Each row is a point on a tangle of strands that fork, close into loops and nearly touch. The rows are in no order.
In the rows, zero is written as 128.
Two points are linked if the straight distance between their rows is under 86.2. Some points are linked to none.
Tak: [153 127 146 118 140 124 123 111 187 112 121 141 171 172 171 152  68 144
 145 189 132 125]
fuf: [123 133 151 102 116 160 159 124  95 188 108 170 129  96 112 116 164 107
 155  76  78 131]
Med: [104 161  89 121 156 136 148 138 137 135 141 182 101 123 123 122 106 103
 124 109  78 146]
Gov: [ 99  98 156 136 105 131 126 121 107 117 112  96 143 122 117 139 142 121
 119  90 139 107]
Lere: [155 156 102 120 185 153 167 124 188 119 131 180 133 107 144 105  64 119
 177 169 154 166]
muzo: [115 124 155 140 163  98 113 153 142 123 144 126 120  60 111 105 133 127
 159  38 133 119]
gura: [120 148  63 128 177  79 124 168 105  79 144 132 100 158 114 112 113  76
  75 136  72 119]
vof: [127 106 113 138 148 114  83 131 125  53 109  89 170 212 116 135  93  80
 121 221 159 142]
Gasu: [131 113 144 136 104  90  93 141 177 130 155 149 163 157 167 147  96 176
 124 161 119 134]
vepo: [124 132  93 129 120  83 149 157  97  87 125  92 121 189 147 149 141 113
  87 194 110 115]
zomav: [106 139 159 107 106 133 145 118  17 154  96 127 114 148 129 119 198  73
 115  99  77 104]
bori: [114 116 123 131 107  88 123 160 118 139 151 105  98 119 119 149 155 143
  96  87  98 120]
Rina: [ 78 134 172 115 126 113 129 147  93 127 109 128 141  99 103 106 189  88
 150  44 101  82]
muka: [147 120 152 119 106 114 138 129 183 164 151 164 157 124 167 147 103 184
 128 156 128 127]
mifi: [182 142 153 130 114 117 111 102 173 158 152 119 130 100 178 138 118 218
 134 183 179 138]
zani: [118 119  80 116 146 114 207 152 116 104 108 103 142 147 119 130 127  60
 129 137 137  94]
tamu: [134 141 123 164 173 111  74 136 147 115 141 125 108 120 104  94  81 107
 153  83 160 140]
fesez: [126 110  88 122 131  89 193 162 110 105 117  75 120 158 125 152 145  88
 115 155 128  93]
rifa: [160 112 116 106 112 130 183 133 183 132 119 110 159 135 137 165 108 144
 149 145 158 106]
Tivos: [118  90 165 150  80 125  89 133 129 120 134  50 147 103 101 142 172 180
 106 107 139 137]
boni: [113  99 130 140 111  94  88 136 141  92 133  93 164 189 138 155 111 118
 109 180 125 134]
did: [115 177 113 128 114 178 121  82 108 144 107 138  94 167 131 151 137 144
  92 161  95 139]
teke: [100  71 151 157 107 142  86 129 111  59  93  54 150 132 102 134 140  92
 121 162 176 130]
Siru: [145 180 100 109 170 106 134 140 173 103 133 150 145 173 145 128  62 123
 144 177 110 151]
nos: [119 161  74 130 176 105 132 153 109 107 147 126  70 144 106 133 135  88
  72 112  69 121]
koti: [132 144 129 135 126 184 112  70 163 124 110 133 143 159 139 156  92 153
 126 172 151 145]
kelog: [160 129 149 122 132 174 143  82 164 142 114  95 116  82 141 138 113 166
 152 123 194 140]
fol: [ 91 116 149 116 134 101 167 155  82 110 107 147 138 110  98  88 178  54
 146  64 120  73]
bip: [112  95 138 147  86 129  81 124 147 108 129  87 163 165 133 157 122 151
 104 178 142 133]
vuzo: [139 165 130 141 153 121 107 135 143 150 166 148  60  86 132 126 126 160
 112  88 114 154]
Ratu: [127 115 160 113  84 107 135 136  77 156 120  73 135 104  97 135 210 148
 108  79 116  95]
rugo: [139 114 135 106 140 129 178 145 165 169 172 189 128  54 144 105 132 140
 168 114 130 163]
duf: [117  92 152 141  59 133 100 126 106 117 122  66 154 135 107 156 176 158
  89 157 142 132]
kat: [179 141 152 148 111  91  78 138 183 142 160 123 120 129 166 147 136 225
 132 181 155 136]
Tus: [140 171 100 122 191 133  98 108 174 106 146 178 130 145 151  99  41 120
 160 163 145 176]
Teram: [105 102 145 121 136 118 170 156 107 110 103 130 158  98  93 101 148  70
 157  62 154  68]
geti: [109 128 121 126  91 124 132 127 117 144 123 139 127 172 148 149 139 138
  92 160  86 123]
Suke: [145 115 134 143 178 110  70 128 170 126 162 141 127 124 150 106  62 133
 168 146 162 179]
lales: [114 126 149 136  80 150 136 109  64 129  97  67 112 143 107 150 196 126
 101 152 138 121]
veni: [141 126  82 135 161  84 100 144 126  62 139 100 169 214 124 121  87  68
 125 197 140 127]
pob: [ 94 130 171 147 100 155 112 109  63  93  77  56 119 125  96 139 198  99
 117 146 146 119]
lurok: [120 128  85 139 163 109  97 137 131  87 132 148 162 176 118 103  64  84
 125 153 142 125]
rila: [118 115  98  97 134 154 204 136 167 144 130 182 153 110 145 127 114 118
 162 148 113 141]
rovor: [114 165 110 127 123 175 147  87 117 155 110 147 111 145 133 140 122 131
 116 120 111 134]
vuvif: [158 140 138 144 121  83  89 148 177 142 167 139 122 147 151 148 116 199
 121 150 119 143]
vedi: [117 125 117 124 166 152 170 151 163 136 164 201 116  58 126  89 116 107
 160 110 125 174]
suf: [127 123  62 117 149 129 221 166 135 108 112 147 135 127 103 125 130  70
 143 137 105 112]
Rufi: [ 90  90 146 148 103 119  92 128 112  91 122  72 146 134 113 139 120 111
 117 127 151 126]
givan: [136 125 145  96 119 183 186 134 100 186  97 169 134  76 107 104 181  94
 194  78  67 155]
Tafog: [111 137 114 141 177 146  91 112 155 109 145 191 137 125 140  89  48  96
 154 129 150 165]
Div: [126 140  65 140 168  85 133 167 114  84 133 134  95 150  89  94 101  70
 104  99 109 107]
der: [153 149 102 117 134 135 182 145 171 155 147 172 109 109 146 137 132 158
 144 136  99 146]
zedu: [127  96 154 143  72 140 101 111 146 127 124  81 163 137 133 160 141 181
 113 152 168 134]
Kisik: [115 114  81 108 145 145 204 172 156 129 134 182 147 120 113 110 130  90
 146 127  89 135]
dubin: [ 91 113 119 165 138 111  68 142 105  74 135 103 122 157  99  95 112  90
 111 121 130 125]
Pafuz: [ 78  91 178 130 105 114 113 124  85 107 111  93 154 106 111 121 161  88
 121  77 148  90]
Movu: [134 124  92 137 177 119 117 149 167 103 127 150 154 150 113  91  50  88
 152 123 143 131]
Fot: [162 118 149 106 106 175 148  79 157 172 121 149 150 116 180 153 121 189
 142 160 163 122]
Kepid: [165 138 155 132  86 146 100  94 132 170 153 136 115  98 155 138 143 225
 127 160 172 128]
Goniz: [104  95 120 123 134 120 164 158 135 123 117 148 153  85 102  99 122  93
 151  73 132 102]
magob: [120 119 131 127 138 133 116 116 170 118 129 161 155 150 156 133  72 135
 137 151 131 137]
vigad: [129 129 109 115 119 139 179 130 150 146 118 155 132 116 135 145 123 127
 141 116 110 127]
Fesu: [127 127 130 152 171 102 110 147 154 123 148 142 111  87 121 102  96 126
 151  71 139 137]
Nid: [130 119 100 156 160 100 108 162 109  85 127 128 128 149  92  77  94  60
 113  97 151 100]
gile: [ 93 110 133 149 111 118 137 135  63  99 115  83 101 153 129 139 171  94
  96 133 116 119]
Fulev: [ 99 133 192 107  96 118 100 113  34 149  94 110 126 122 128 120 212  93
 125  83  91  98]
Nipo: [120 156  98 118 136  95 167 136 115  79 111 115 145 203 150 150 109 112
  99 209 104 118]
pugu: [110 113 118 138 125  93 123 157  88 113 135  97  87 141 111 142 165 119
  84 115 102 111]
Nade: [ 99 111 140 126 118 177 141  93 139 128 103 144 157 136 151 142 101 111
 136 118 138 120]
tek: [143 147 143 155  91 146  81 104 121 171 151 132  96 103 123 140 162 224
 111 124 142 134]
Gipe: [129 145 130 106  98 143 131 118  31 177 110 131  83 151 131 140 195  99
  95 114  55 105]
mabuz: [115 119 182 155 100 161  65 100 139 140 144 122 130  94 139 135 133 186
 117 115 148 156]
samo: [132 157 106 141 176 112 111 160 140 118 158 157  69  98 114 119 113 129
 115  81  91 143]
lamis: [167 144 116 110 176 131 154 116 188 137 136 143 105  85 149 113  72 123
 177 137 182 168]
zemog: [161 164  73 109 148 120 198 162 165 148 135 165  94 121 115 136 145 130
 126 136  72 134]
zano: [104  89 117 154 127  89  56 154 131  85 148 102 150 175 108 128  98  97
 119 150 137 140]
sez: [ 98 138 115 129 160 169 161 124 127 131 114 201 128 100 106  91 110  77
 160  96 111 140]
gug: [160 162 121 112 160 112 131 122 176  80 110 142 176 191 142 151  59 140
 138 203 119 133]
Nura: [142 106 141 128  73 103 130 141 105 157 125  73 128 108 106 147 195 193
  98  81 119 117]
kuva: [128 114 117 119 140 104 160 175 161 159 169 167 115  71 136 118 134 148
 144  89  96 149]
zige: [154 163  88 124 189  88 124 161 183 112 159 174 142 141 129 112  66 122
 150 157 101 163]
nadob: [ 87  78 179 117  94 118 118 129  79  82  98  68 165 115 117 123 168  79
 122 118 171  81]
rozef: [142 112 165 125 120 173 145  86 143 134 104  70 145  83 122 137 136 167
 156  96 189 126]
nele: [110 117 140 110 136 143 179 140 114 146 108 154 135  85 102 104 159  89
 159  61 107 116]
mufu: [106 102 176 136 126 159  96  88 141 136 130 133 134  87 153 126 101 157
 141 105 166 144]
kon: [124 109 122 135 127  92 127 163 143 146 164 146 105 109 136 137 123 153
 117  89  93 122]
zenu: [103 104 150 127 125 151 123 107 149 138 138 169 153 111 163 123  82 130
 145 118 142 144]
rofek: [152 177  70 100 150 101 201 157 151 115 136 151 107 164 122 143 124 114
 115 157  78 116]
geto: [102  83 167 140 109 142 118 116  90  64  85  38 150 123 110 133 153  94
 120 138 183  97]
Datom: [ 88 126 187 134 106 128 103 118  33 102  95  82 114 123 119 132 225  78
 115 132 132 120]
gudut: [119 113 171 145  75 149  92 113 114 143 129  93 137 104 120 135 168 197
 111 102 141 140]
zarod: [141 134 119 154 114 100  79 143 156 129 154 101 105 158 120 155 139 190
  97 150 117 144]
sud: [116 130  90 121 164 131 153 162 156 133 158 202 118  91 118  92 107 108
 146 105  91 155]
simi: [ 93 163 110 132 164 156 139 117 114 116 116 164 105 123 101  94 101  88
 130  91 106 132]
zosa: [138 175 115 130  90 167 114  84 117 148 106 148 120 188 142 154 144 171
  96 195 114 123]
sava: [148 120 158 104  81 187 142  72  84 190  90 128 139 123 129 140 155 169
 150 119 131 110]
Rosi: [150 136 111 108  88 141 145 125 122 192 139 160 125 118 141 147 159 180
 129 125 108 116]
totep: [160 162 131 133 135 125 118 121 140 180 166 138  57  65 136 134 160 189
 118  86 125 148]
lopa: [161 131 152 105  93 187 135  72 113 200 114 147 153  99 160 143 145 187
 144 129 167 120]
Nek: [129 169  67 139 167 109 138 147 150 105 128 124 106 159 106 125  89 107
 122 135 108 132]
lamot: [150 129 121 108 102 161 162 131 117 198 125 187 128  98 130 132 166 143
 139 109  82 139]
mot: [167 158 136 113 128 136 139 111 137 201 165 164  72  68 148 121 152 186
 130 130 136 156]
lafa: [151 107 170 108  90 193 131  69 120 152 100  76 157 103 127 151 155 187
 136 115 175 121]
Gizik: [134  93 110 128 148 145 132 132 155  98 109 134 162 145 116 109  65  88
 143 128 156 102]
tufup: [ 97 142 199  92 115 120 117 128  65 147  88 126 139 109 119 108 212  85
 145  51  93  92]
feko: [151 148 139 121 123 122 140 118 158 169 156 159 100  89 176 133 116 188
 128 146 154 153]
tona: [149 120 149 126 116 177 117  79 163 142 124 126 140 132 163 150  98 178
 138 169 174 142]
Nepok: [114 136 142 119 121 191 152  67 106 154  88 144 134 121 131 140 118 113
 145 117 126 124]
tol: [122 109 166 125  73 183 110  75  90 146  95  62 155 128 109 159 178 169
 112 139 165 119]
zif: [125 117 162 125  57 170 116  84  73 155  94  90 137 154 120 152 187 151
 112 165 141 112]
dom: [163 156 126 121 182 108  96 123 185 124 153 150 134 144 155 122  57 130
 177 170 157 180]
sofu: [108 133 118 173 166 109  52 146 125  86 141 124 108 143  89  90  91  91
 131  94 137 140]
Manot: [151 126 129 134 162 143 127 107 174 128 124 105 117  91 146 128  80 135
 167 114 187 143]
moput: [116 109 118 155 152 125 117 132 112  69 109 111 135 149  97  89  98  60
 127 105 180  85]
kas: [138 131 146 116  88 114 135 129  38 147 110  62 103 128 100 138 230 133
  97 104  95 102]
Mapil: [116 107 139 107 106 102 153 149  53 143 129 107 112 118 124 134 188  94
 101  86  84  95]
Pidu: [163 137 129 115  95 114 153 125 158 180 143 162 140 134 164 146 142 202
 129 155 120 109]
gisom: [165 127 144 125 156  97  97 126 179 142 173 142 112  87 166 107  79 149
 161 139 180 179]
rolu: [133 168  78  98 141  85 194 167 122  95 127 123 131 184 135 137 110  90
 102 188  84 109]
Nukos: [136 172 133 131 107 161 111  77 160 130 122 153 129 179 158 150 104 173
 115 185 119 141]
fise: [165 125  80 129 178  92  90 144 134  74 135 132 183 215 110 100  62  76
 146 167 149 111]
mevip: [100  88 133 129 139 139 136 121 119  89 106 116 158 146 121 114  95  72
 124 122 155 101]
zonog: [146 128  83 141 186  98 118 168 178 120 156 169 127 120 121  94  69 100
 160 114 129 152]
pev: [117 110 104 146 126  91 152 151  82  81 128  61 106 172 135 145 155  93
  95 159 125 115]
Tupes: [149 136 144 130 147 111 117 134 159 162 164 138 101  73 156 109 111 159
 146 113 160 162]
vuf: [154 125 132 122  76 128 120 122  33 178 114 107  98 151 123 143 220 138
  92 127  83  95]
dop: [108 161  99 135 161 115  95 141 113 114 142 146  73 126 111 121 129 101
  84  87  64 132]
Firu: [146 136 136 158  94 129  76 130 136 146 152 107  90 129 120 149 163 200
  85 126 122 137]

A piece is all that can be reached along the links. How many separate loops has the piece of each point below (a circle has one, a figure eight two, a Y none), and how many tips (points with one link)?
mot => loops 0, tips 4
rolu => loops 1, tips 1
fol => loops 1, tips 2
geto => loops 1, tips 0
lamis => loops 0, tips 2

A fork is a point with three links, a tip a point with one. Leave the first point through the second and follow the links. Name the first fork or tip that comes.
zenu; Nade => sava
mabuz; gudut => muzo
Suke; gisom => Movu
Rina; tufup => Nura
zani; suf => pev
